Points on a hilly landscape, in no order, each with its height.
From any point a climber steps to the highest of the 2 points nearest to it. It stops when none of these is higher. Distance is the straight distance between rows; heights are no part of it.
Gelak height 750: [133 164 116 155  92 105 139 139 100 148 149  70 107 150  87  80  98 138
 124  59]
Big height 356: [101 159 124 137 181 193 158 117 175 149 121 114 128 147  99 136 111  71
 122 116]
bibu height 157: [109 101 134 143  93 145  97 127 129 110  83 125 159 159 149 128 124 198
 115 186]
gatun height 266: [142 162 143 152 151 115 122 158 138  67 137 127 113 112 138 168 147  91
 129  63]
viza height 376: [180 126 155 114  91  99 115 140 165  97 117 128 154 127 126 112 108 165
 168  79]
kod height 449: [ 76 108 128 121 116 210  93  74  99 134 132 142 148 138 138  86 151 133
 119 142]
Buv height 285: [185  93 120 126  58  77  96  97 125 117 120 123 123 127 143 156 126 192
 129 157]
pas height 637: [ 93  77 145 175 143 137 154 202 196 112 120 149 136 128 125 116 139 122
 178  74]
Navir height 182: [108 186 120 145 144 118 121  96 129 162 105 120  79 104 114 127 112  80
  81 131]
Zef height 588: [115 141 116 102 144 113  86  99 117 170 133 141 164 140 127  63 129 160
 116  92]
gumad height 364: [161 105 110  80  94 111 100  88 131 162 155  97 114 127 125  94  99 132
 127 110]
kiba height 373: [ 91 123 117 127  83 154  79  85  91 106 122 143 125 129 113  93 126 128
 100 154]
Momel height 509: [149 142 131 110 116  82  88  99 127 144 142 141 168 132 120 115 146 190
 136  98]
vepig height 768: [129 164 147 139 111 130 135 128  40 131 153 121 138 143 125 125 111 124
 117 129]
kipum height 262: [103 156 127 103 117 162 141 114 140 116 170 112 141 179  96  88 103 148
 102 155]
taza height 740: [139 136 125  91 174 118 113 147 133 140 168 126 146 123 115 117 128 183
 173 155]
zoze height 780: [108  88 119 127 111 149 158 138  66 149 140 134  89 112 140 162 159 156
 164 166]
labur height 558: [158 145  99 152 109  79 129 141 165 135 141 164 141  58 126 129 186 131
 118 175]
Nep height 326: [118 143 111 100 197 162 127 133 140 145 112 122 127 121 123 135 104  58
 151 128]
tabab height 766: [ 57 117 131 165 118 129 135 153 170  53 132 161 141 156  92 109 142  93
 150 112]
kifes height 767: [ 93 144 116 147 122 170 153 114 151  97 104 120 115 105 135 173 169 101
  98 189]
Nulob height 84: [116 153 115 151 148 134 101 105  58 193  91 121 134 142  98 104  83  93
 112 121]
tet height 842: [ 72  97  89 135 107 121 126 113 193  77 112 155 157 135 115 116 167  77
 130 107]
bise height 303: [155 154 107  94 196 131 124 141 146 114 102 130 136 118 153 158 109  49
 114  81]
bon height 815: [124 157 149  98 170 134 112 108 111 132 131 117 131 151 144 151 102 148
 115 130]
Pabo height 300: [152 132 152 137  50 140 121 113  79 151 127 109  78 113 138 124 140 173
 134 131]
leko height 447: [186 147 149 103  93  93  72  79 112 141 144 146 135 116 119 128 122 162
 186 101]
lovut height 204: [127  92 133 144 136 117  66  83 146 131  93 121 114 153 149 146 133 205
 114 188]
filez height 544: [144 134 146 167 155 150  86 138 176  73 116 168 116  71 116 142 121  82
 128 124]
sofoz height 327: [176  89 116  68 104  66 140 109 109 155 196 111  96 141 138 156 108 138
  98 160]
tak height 239: [149 156 156 163 134 111 144 164 170 119 154 134  88  70 108 116 111  51
 101  73]
Roko height 813: [135 129 115 122 151 111 170 170 138 130 160 140 145  95 102 121 147 172
 150 186]
Vitu height 604: [ 77  92 169 165 150 136 146 196 175  98 105 158 121 128 131 159 141  69
 153  89]
Sile height 557: [130 139 128 156 153 154 107 147 157  53 102 101 127 122 131 151 141 173
 142 147]
pomip height 100: [ 79 105 110 111  93 138 156  88 111  92 148 141 178 191 111 153 141 144
 106 190]
kiput height 302: [ 92 136 141  98 105 151  93  92 144  74 130 129 135 149 104  96  86 156
 110 160]
luf height 314: [211 118 142  90  85  79 143 112 116 127 171 118 127 117 142 158 136 164
 130 144]
viko height 755: [ 95 107  90 102 120 119 103 123 191 132 102 156 172 108 123  77 151 104
 128 114]
Nem height 93: [ 75 124 107  94 142 131 154 109 111 154 125 153 142 151 103 161 110 126
 144 181]
zimi height 675: [114 150 169 136 117 147 111 110  59 127 135 143 122 153 121 129 105 168
 104 192]
kon height 144: [137 149 121 135 108 130 142 110 105 162  96  87  90 143 131 135  96 105
  83  99]
Zefus height 625: [ 99 147 126 156 175 150 145 132 197 102  96 126 135 137 105 143 134 170
 130 178]
nif height 638: [149 167 104 132 173 131 156 152 127 141 153  71 128 158 121 105 141 140
 133  30]
Gipi height 118: [138 159 100 160 149 164 115 129 107 177  88  97 127 155 129 101  95  85
  95  96]
mufi height 659: [143 118 145  90 138 112 136 145 206 111  85 110 128 147 159 120  94 130
 116  58]
nuvak height 240: [143  80 122 133  92 127 111  87  51 166 160 134 101 148 145 120 161 130
  99 141]
Fas height 286: [120 175 118 109 204 117 121 149 134  64 140 105 130 125 121 167 114  62
 136  88]
kogef height 627: [164 115 157 129 150 104 114 164 201  77  74 127 153 121 166 140 115 130
 129  81]
kat height 640: [120 156  72 134 163 123 165 166 112 159 166  86 150 193 115  82 117 104
 126  58]
Zasa height 565: [109  79 128 157 142 135 137 191 160  83 122 179 160  93 121 141 156  74
 161 137]
zifeg height 401: [188  97 146  75 113 116  66  67 111 184 164 136 114 113 129 113 113 144
 173 106]
Zivu height 496: [151 142 146 168 112 141 123 153 142  87 111 152 114  46 122 116 138  98
 128 150]
Sen height 125: [ 93 122 142 128 118 122 147 127  69 178  72  91  70 152 154 165 104 114
 128 114]
benen height 205: [124 104 147 120 105 144  72  71  56 179 158 137 146 132 169  91 144 162
 104 137]
zivem height 684: [106 144 101 149 115  76 158 144 139 154 163  95 135 181  97  56 104 116
 119  53]
Zol height 247: [167  88 148 141  98 111  60  86 140 131 148 135 106 135 121 160 131 212
 140 184]
fata height 254: [121 133 151 171 145  98 165 178 147  97 169 145 101  82 131 153 150  65
 143  71]
zufi height 109: [ 75 136 120 110 139 139 169 128  88 175 105 129 109 165 118 150  91 109
 130 133]
pera height 448: [184 110 144 160 113 165  77 125 134 109  87 105 115  80 156 120 136 179
 193 138]
pigaz height 754: [163 152 126 117 137 152 165 140 112 129 154  89  95  81 168 155 146  99
 132  76]
Rok height 786: [121 148 113 106 149 165 138 130 102 123 131  94  72  96 140 182 126 112
 156 128]
Las height 748: [149 145 166  96 187 159 112 132  93 146 126 131 162 150 171 159 148 161
 129 117]
sigot height 711: [105 159 148 125 184 140 139 132 150 148 109 149 132 151 124 152 125 168
 102 186]
zakan height 692: [143 130 150 132 122 106 180 174 167 125 117 116 115 141 148 103 106 130
 101  50]
tuku height 674: [ 85 119  80 108 138 107 125 100 142 160 121 145 186 144 110  60 136 103
 116  98]
lada height 503: [168 142 118 153  91  73  94  89 156 108 101 157 139  71 138 147 149 135
  96 167]
bozi height 267: [160  90 159 110  56 150 126 108  44 154 129 116 106 138 168 127 117 148
  98 110]
Zoruz height 433: [120 138 110 106 117 102 160 149 122 117 142 146 160 123 141 134 146  97
 116 105]
Damag height 338: [144 142 156 124  66 124 136 133 119 128 122 102 113 130 126 113  91 167
 145 107]
Lezir height 472: [145 130 145 169 160 115 135 171 153  94 103 161 131  57 114 138 106 112
 144 212]
nodem height 459: [150 138 116  98  97 101 116 120 131 106 119 143 131  81 149 141 134 122
 106 123]
seb height 589: [160 111 149 179 150 129  87 186 201  75  91 138 119  87 140 134 101 113
 149 108]
sovip height 119: [101  88 135 110  67 152 151 108 114 106 114 103 144 186 141 138 125 159
  92 172]
Vazu height 665: [151 155 151 120 150 117 170 156 137 164 116  69 102 149 148 133 106 136
 129  38]
zalu height 639: [173 144 165 138 137 101 120 130 157 178  96 118 120 128 158 166 164 208
 151 112]
vug height 833: [141 170 104 155 129 132 120 121  69 118 162  91 133 157  97 107  92 117
  97 101]
mur height 45: [146 155  76 142 153  98  88 113  88 209 129 110 105 148  94 121  72  89
 113 140]
Gimem height 67: [ 84 139 126 104 185 158 149 115 129 178 123 165 185 137 111 121 150 125
 156 163]
kego height 220: [132 173 139 154 156 141 166 130 170 152 122 139  83  86 121  98 121  57
  90 112]
Mevof height 829: [111 144 133 128 114 176 182 128 108 133 138 101  97  98 136 163 150 125
 125 163]
gitek height 587: [ 93  90 159 129 123 176 132 102  42 109 158 158 135 172 118 139 148 152
 111 207]
fev height 761: [ 95 129 107 123 139 119 210 170 145  95 174 161 162 135  70 128 148 127
 142 187]
perut height 406: [205 145 159  89  87 116 105 108 122 152 124 139 161 132 134 119  81 135
 168  74]
sufik height 690: [183 125 166 120 148 109 114 110 102 162 128 134 141 151 184 183 171 202
 118 117]
zabo height 17: [109 120  59 136 146 111 122 106  60 213 154 103 113 171 101 126 113  92
 126 154]
dizop height 691: [ 68  90 134 167 109 106 161 205 175  70 116 157 131 137  91  91 149 125
 173 108]
feke height 407: [ 96 147 113 148 151 101 167 140 156 107 142 146 144 150 102 123 120  65
  88 111]
ziba height 620: [113 108 100 138 109  96 152 135 173 131 110 157 164  95 144 112 184 118
 102 205]
zub height 698: [134  64 137  85 122 147 141 146  52 141 178 111 111 170 152 127 130 154
 147 131]
pag height 736: [ 96  73 130 103 129 143 165 120  74 187 152 135  91 168 124 130 153 146
 156 170]
tudo height 405: [162 113 115 122 140 130  82 152 157 103 105 118 151  92 140 100 126 172
 176 111]
fofev height 339: [152 118  88  68 150  99 122 103 123 155 192 111 115 141 123 128 106 117
 106 152]
Kelim height 501: [140 134 144 154  99 187  82 124 124  75  98 112 113 102 145 136 123 170
 134 150]
vaga height 695: [ 85 132  99 129  87 122 162 103 140 113 106 154 128  91 113 144 182  80
  96 188]
Tobot height 521: [ 90  89 132 117 130 174  93  88  91 129 130 159 142 162 142 138 180 148
 132 186]
Megov height 383: [ 95 129 118 121 148 164 173 134 184 108 149 154 137 133 108 113 127  69
 121 131]
mola height 729: [155 132 127 119 105 126 148 152 158 117 110  95 118  90 173 128 170 128
 140  64]
Lezuk height 526: [131  86 137 199 148  96 159 190 149  68  99 176 139  69 125 148 117  89
 183 167]

Call two points neighbours if one is among the 2 nearest of the other. Go from one point of each pair to the other, from neighbour to neighbour, staying as high as possible. Name the lowest point that can't be avoided.
bon and tet => Momel
bon and zakan => Lezir
zakan and vug => nif

For each start below, name the point where the climber stops.
tudo => bon
kiput => vug
Navir => Mevof
Big => Mevof
Lezir => tet
